Each row is a point on a landscape with many valleys, with its height.
A ball rolls from a point to the lowest of its 2 nearest points, and stops where none of them is lower. Distance is the straight distance between rows; heights are no part of it.
fal (h 60.3): 91,113,92,93,95,94,109,77,88,85,107,113,98,111,121,86,98,100,113,74,113,100,90,96,107
molif (h 12.8): 105,114,94,90,106,108,116,99,101,98,111,109,109,94,93,91,91,74,96,59,109,102,70,83,87
tode (h 6.7): 97,105,102,102,100,90,103,94,88,86,104,101,96,111,104,109,102,117,106,110,92,91,109,119,119
Furir (h 77.1): 95,66,111,113,77,99,89,118,105,110,98,89,91,119,91,125,110,120,102,131,72,103,142,100,105
vik (h 29.0): 95,106,98,99,103,117,81,107,89,85,109,97,91,78,99,108,98,102,98,110,93,99,109,105,111
num (h 6.4): 108,73,104,104,99,84,105,104,93,108,64,89,119,112,86,118,114,100,100,140,118,102,102,103,90
nesu (h 18.3): 97,111,110,82,86,84,85,116,99,109,113,96,99,102,105,111,113,103,95,143,105,96,115,118,106
degen (h 2.6): 127,99,107,109,106,86,121,92,93,112,92,101,113,105,103,103,117,92,96,101,119,91,91,113,95
borod (h 52.1): 82,123,95,100,102,90,98,100,88,84,105,110,100,92,96,88,95,108,109,102,101,82,105,97,109
kib (h 53.5): 114,105,111,112,94,83,131,80,103,119,115,111,106,114,113,87,123,81,110,75,127,97,103,94,100
biki (h 9.5): 97,99,98,100,99,101,92,104,96,95,99,105,101,107,99,113,94,123,93,109,70,100,112,126,113
zamen (h 13.7): 95,127,104,89,110,80,95,109,94,108,104,104,109,101,99,86,111,100,90,124,113,79,113,112,98
Lifub (h 13.5): 112,92,96,98,104,97,98,107,99,116,86,104,104,98,100,108,94,116,87,103,89,109,91,116,93
vikit (h 11.9): 86,117,84,93,105,121,107,86,110,65,108,104,104,95,87,74,78,79,112,70,103,96,78,87,99
larak (h 16.3): 110,95,101,95,100,91,93,112,108,128,89,108,104,97,91,106,104,107,75,128,96,103,94,122,87
Lig (h 65.8): 100,89,105,100,89,105,87,107,92,98,109,89,81,103,112,118,106,123,109,115,86,111,115,102,108
deme (h 11.1): 103,99,96,89,104,114,91,110,101,103,93,102,101,93,100,115,84,117,89,88,81,117,95,107,97
Moli (h 35.2): 83,121,99,77,102,109,73,103,96,98,108,115,90,87,101,93,91,108,80,101,86,108,104,104,102
Zol (h 57.6): 94,97,102,111,98,87,96,117,95,104,82,103,114,90,78,121,104,103,94,139,93,90,110,104,96
Peta (h 37.9): 117,100,94,112,111,110,102,89,97,92,100,96,97,92,102,85,96,80,102,84,114,96,82,105,105
rigir (h 61.7): 99,103,102,99,92,96,112,78,104,85,110,103,92,114,117,91,94,100,122,71,107,110,82,92,108
fuf (h 39.1): 101,112,89,75,88,120,111,82,124,69,120,114,108,126,84,69,93,59,104,64,114,112,73,80,92
nadon (h 8.5): 104,88,86,87,105,125,101,108,107,92,100,92,104,104,100,112,77,109,95,70,78,114,97,102,96
Riso (h 56.4): 86,108,101,114,97,84,105,116,96,99,99,107,112,91,86,116,99,113,101,127,90,86,112,102,103
zivef (h 14.7): 93,92,108,96,83,88,87,113,101,109,103,92,100,110,88,118,109,115,97,145,96,96,116,118,104
Zotel (h 7.8): 109,122,104,93,111,91,104,106,92,130,99,109,119,80,110,89,124,82,87,113,118,88,107,105,84
dev (h 51.1): 113,99,108,117,95,102,120,82,117,109,113,108,109,101,99,90,94,72,108,68,122,105,77,83,98
nud (h 4.6): 114,105,105,107,103,92,106,95,91,96,94,97,104,103,106,110,103,104,102,107,107,87,98,114,111
gatok (h 42.5): 102,119,109,104,108,104,101,74,98,88,114,101,107,92,115,67,104,68,109,85,128,82,100,95,115
pidog (h 12.5): 72,119,83,83,116,124,90,110,101,70,102,104,97,90,80,87,81,97,100,73,75,94,101,90,92
Furep (h 64.7): 107,77,111,106,102,94,94,107,99,102,95,81,87,113,115,114,108,130,110,119,90,106,114,107,103
luze (h 7.9): 115,102,93,100,107,103,117,102,101,111,102,108,101,98,99,102,92,93,98,65,100,107,71,92,93
tetib (h 8.6): 110,82,100,94,103,117,111,92,115,86,111,85,83,116,107,98,91,102,116,64,100,122,78,86,97
zon (h 8.0): 94,119,106,87,101,92,95,90,85,98,105,108,103,92,116,108,111,105,96,106,101,110,93,103,106
rab (h 52.6): 122,91,111,117,99,89,119,74,107,116,107,99,106,106,111,96,113,82,114,76,126,110,83,90,98
lage (h 2.9): 113,108,100,98,106,103,110,84,87,103,116,97,107,93,123,103,114,89,109,80,116,115,82,89,98
tiz (h 46.1): 100,121,105,108,108,109,107,74,111,94,113,112,114,92,108,65,106,54,100,72,121,92,96,85,100
nur (h 81.1): 99,60,109,98,87,86,91,120,105,116,77,79,96,121,90,123,116,110,98,156,108,103,120,98,97
seg (h 68.7): 83,90,95,113,90,124,94,112,93,82,112,93,85,90,93,116,94,115,116,94,77,117,115,82,106
vela (h 67.3): 93,82,103,107,90,123,85,111,98,99,108,86,79,91,101,114,97,122,104,101,87,117,113,90,101
pip (h 4.9): 123,119,101,96,106,80,118,89,88,108,106,113,110,109,109,96,125,89,94,93,118,87,102,115,101
Lolar (h 70.4): 75,103,95,109,89,112,95,115,91,85,108,107,91,90,89,107,97,116,111,101,75,95,123,93,112
Dakep (h 49.3): 81,130,96,96,107,86,97,86,86,86,100,113,105,95,108,69,103,98,107,90,109,72,108,95,102
ralo (h 58.0): 104,118,95,96,97,95,113,76,97,94,110,123,101,113,116,80,106,80,99,65,123,91,93,94,99
tase (h 48.7): 102,115,103,112,102,103,120,79,108,110,114,109,120,88,101,74,103,61,107,72,123,102,88,81,99
golov (h 29.7): 94,121,101,97,122,96,86,109,101,108,97,104,101,80,93,91,94,98,87,106,92,87,99,106,95
gozug (h 5.2): 120,78,102,107,105,85,108,103,98,120,65,98,104,110,97,113,113,106,91,118,117,102,94,110,87
Fek (h 21.3): 67,119,101,89,97,98,68,110,102,99,116,107,90,84,92,91,93,101,86,114,76,93,119,99,107
pimo (h 23.6): 95,113,109,87,92,103,76,110,92,99,115,99,97,81,107,112,111,97,95,128,94,97,114,110,108
gid (h 61.0): 106,91,102,112,96,92,101,113,92,118,86,88,105,85,105,105,110,105,103,120,124,97,102,99,100
vonuv (h 46.2): 91,128,101,97,117,97,96,86,92,82,106,110,101,95,110,68,102,77,101,84,117,74,100,92,103
pire (h 6.5): 93,119,99,94,109,114,101,81,86,84,113,99,103,86,112,91,105,80,103,84,116,109,87,85,103
lak (h 45.2): 89,113,89,71,106,118,84,108,98,93,113,107,89,91,103,89,83,104,77,86,91,112,93,94,96
Seril (h 5.3): 127,83,98,111,105,94,116,89,107,108,83,98,105,108,101,111,98,94,97,78,96,111,71,101,92
rirus (h 55.5): 105,114,106,91,93,90,113,79,92,108,117,116,102,105,120,76,118,84,94,76,130,93,108,90,102
lopof (h 7.3): 96,116,107,87,97,89,96,101,88,120,105,105,113,89,116,109,119,105,95,123,108,108,99,105,95
zube (h 80.9): 98,75,101,109,95,106,100,102,105,111,78,88,94,117,98,113,79,136,105,90,72,111,118,103,96
Nol (h 39.9): 116,105,108,112,107,102,102,81,102,95,105,96,106,99,112,82,107,76,111,88,126,95,89,100,116
kavu (h 81.6): 112,100,99,113,97,80,128,89,103,108,98,110,101,116,97,91,96,99,105,79,110,97,86,104,99
duvu (h 81.4): 100,78,101,105,91,110,92,109,109,122,84,93,98,104,99,121,82,124,90,105,70,117,115,103,93
Vid (h 2.7): 72,119,82,90,103,116,106,99,103,62,106,105,100,101,89,85,75,91,116,73,90,94,89,82,103
rul (h 5.4): 113,110,106,90,99,83,107,105,94,133,97,108,118,96,113,106,132,97,95,123,122,108,100,110,85
pevis (h 33.0): 96,109,91,96,110,124,92,98,92,76,107,94,93,89,93,102,86,103,101,87,87,102,98,101,108
vapa (h 5.1): 111,101,103,97,105,105,99,88,94,100,102,95,96,96,117,112,107,106,105,91,102,118,81,98,102
bati (h 24.1): 96,113,90,89,94,121,106,70,117,67,117,110,109,114,97,66,95,64,105,73,122,113,79,81,98
fuve (h 54.7): 79,125,102,100,105,83,94,108,91,93,104,111,104,90,88,102,104,106,106,121,85,79,117,105,105
Mam (h 79.5): 109,62,103,120,101,109,92,105,97,100,70,77,89,97,100,119,95,115,102,112,91,111,111,93,105
vev (h 61.8): 101,84,102,121,96,91,106,109,93,105,83,86,95,93,102,104,96,115,110,112,115,96,100,92,103
rerez (h 81.0): 99,93,95,115,97,90,120,100,101,102,92,101,104,109,96,97,83,117,109,83,95,101,92,104,102
dusep (h 63.3): 120,64,107,112,109,84,107,99,107,113,78,82,85,114,114,103,105,115,107,106,104,105,93,97,90
nepi (h 75.4): 92,83,102,113,79,95,89,124,97,99,108,101,90,109,90,120,108,116,109,124,78,94,134,107,118
povub (h 7.4): 78,115,107,92,89,91,74,115,110,100,116,106,92,90,89,100,100,99,86,133,77,77,126,113,108
gida (h 58.8): 98,95,107,105,90,87,83,122,106,121,82,98,109,87,81,117,106,94,91,154,104,90,110,109,88
Vuker (h 62.7): 114,81,111,111,102,85,113,96,101,116,91,87,93,106,114,97,109,111,111,100,120,104,87,88,95
disu (h 52.8): 105,106,87,76,107,114,97,98,96,92,110,110,88,106,109,91,88,108,90,67,101,113,88,97,99
pizep (h 8.9): 109,128,98,95,111,79,104,100,89,106,102,118,103,104,102,85,107,97,86,95,109,81,103,113,96
Gor (h 78.5): 96,61,114,105,75,102,84,112,121,119,95,84,88,115,89,124,105,107,89,144,73,105,134,112,101
lezik (h 80.1): 107,71,97,124,100,111,105,95,105,92,81,81,91,103,101,114,78,108,107,89,90,106,98,97,105
kunab (h 18.1): 82,98,107,100,84,97,80,114,116,118,112,102,94,84,83,107,93,92,82,139,72,89,118,119,106
soge (h 4.7): 93,98,82,80,103,134,110,104,107,76,105,90,102,107,92,95,75,98,106,61,88,110,85,92,96
Pib (h 60.1): 101,103,106,100,95,92,91,119,94,123,84,92,113,82,103,113,119,94,101,138,119,94,115,103,88
tefiv (h 79.9): 99,59,111,101,82,95,83,118,118,127,81,85,87,112,97,120,110,114,92,147,93,104,122,109,96
nug (h 3.9): 126,82,101,115,108,84,119,86,97,117,78,102,110,110,102,115,111,100,94,100,106,102,84,108,90
tova (h 17.7): 113,104,103,92,109,83,101,115,99,114,95,110,108,107,92,99,112,106,89,127,115,91,105,124,96
komuz (h 63.9): 117,65,107,102,106,83,101,102,109,112,81,80,87,123,112,110,119,121,104,128,104,103,105,100,89
tuvu (h 78.4): 101,64,104,119,91,113,86,114,105,111,87,84,83,104,98,122,106,122,101,120,81,110,132,92,105
Bafu (h 35.7): 106,97,90,107,112,116,101,99,101,86,96,93,101,89,96,99,81,93,101,83,100,101,83,103,106
pabe (h 18.8): 96,123,91,98,116,97,108,97,97,93,104,111,109,87,89,83,90,79,99,66,102,88,81,92,93
vuv (h 10.0): 108,93,89,87,97,123,112,95,118,80,111,96,98,123,96,89,80,92,110,53,99,115,70,89,103
zuku (h 24.4): 91,128,92,91,123,97,94,100,96,96,99,109,99,83,93,80,93,93,91,83,96,86,88,96,92
zuz (h 26.1): 87,110,101,97,102,99,80,112,110,114,102,103,98,79,90,106,88,100,80,121,76,96,99,119,95
Kopu (h 7.5): 108,77,106,114,98,84,109,96,90,99,72,88,111,109,95,125,112,113,107,134,98,101,104,102,101
senaz (h 6.8): 109,82,105,106,104,113,104,90,103,95,99,84,88,98,114,110,97,104,116,82,103,118,80,86,93
lep (h 73.2): 83,98,96,110,78,99,91,122,95,99,116,110,92,94,84,110,102,111,103,122,70,88,132,104,115
Faku (h 12.1): 95,85,102,99,92,93,101,108,103,107,92,101,105,117,95,116,99,128,89,131,85,108,116,123,100
Kori (h 13.8): 92,121,94,88,103,119,104,72,99,68,112,110,105,101,110,75,100,68,98,77,123,108,84,75,98
fet (h 80.5): 98,78,96,113,100,104,107,101,107,101,88,90,98,109,104,108,82,126,112,84,87,104,100,99,103
mudad (h 22.0): 67,116,89,96,109,124,78,114,102,81,112,102,87,84,76,88,83,102,97,93,76,94,117,86,97
nado (h 28.2): 97,112,78,75,101,122,118,100,118,72,115,103,99,112,81,70,82,70,102,64,109,101,72,81,90

Where does a ball stop that starts at each point below?
larak => soge
vev => degen
fuf => lage
kib => degen
rigir => lage
lep => degen
golov => degen

Call two points neighbours if one is among the 2 nearest of the other. Go from one point of each pair to the other, from neighbour to neighbour, staying as low as possible. Name the highest point that can't be avoided.
degen, Vid => golov
soge, lage => vuv
povub, Vid => mudad
rul, lage => zon
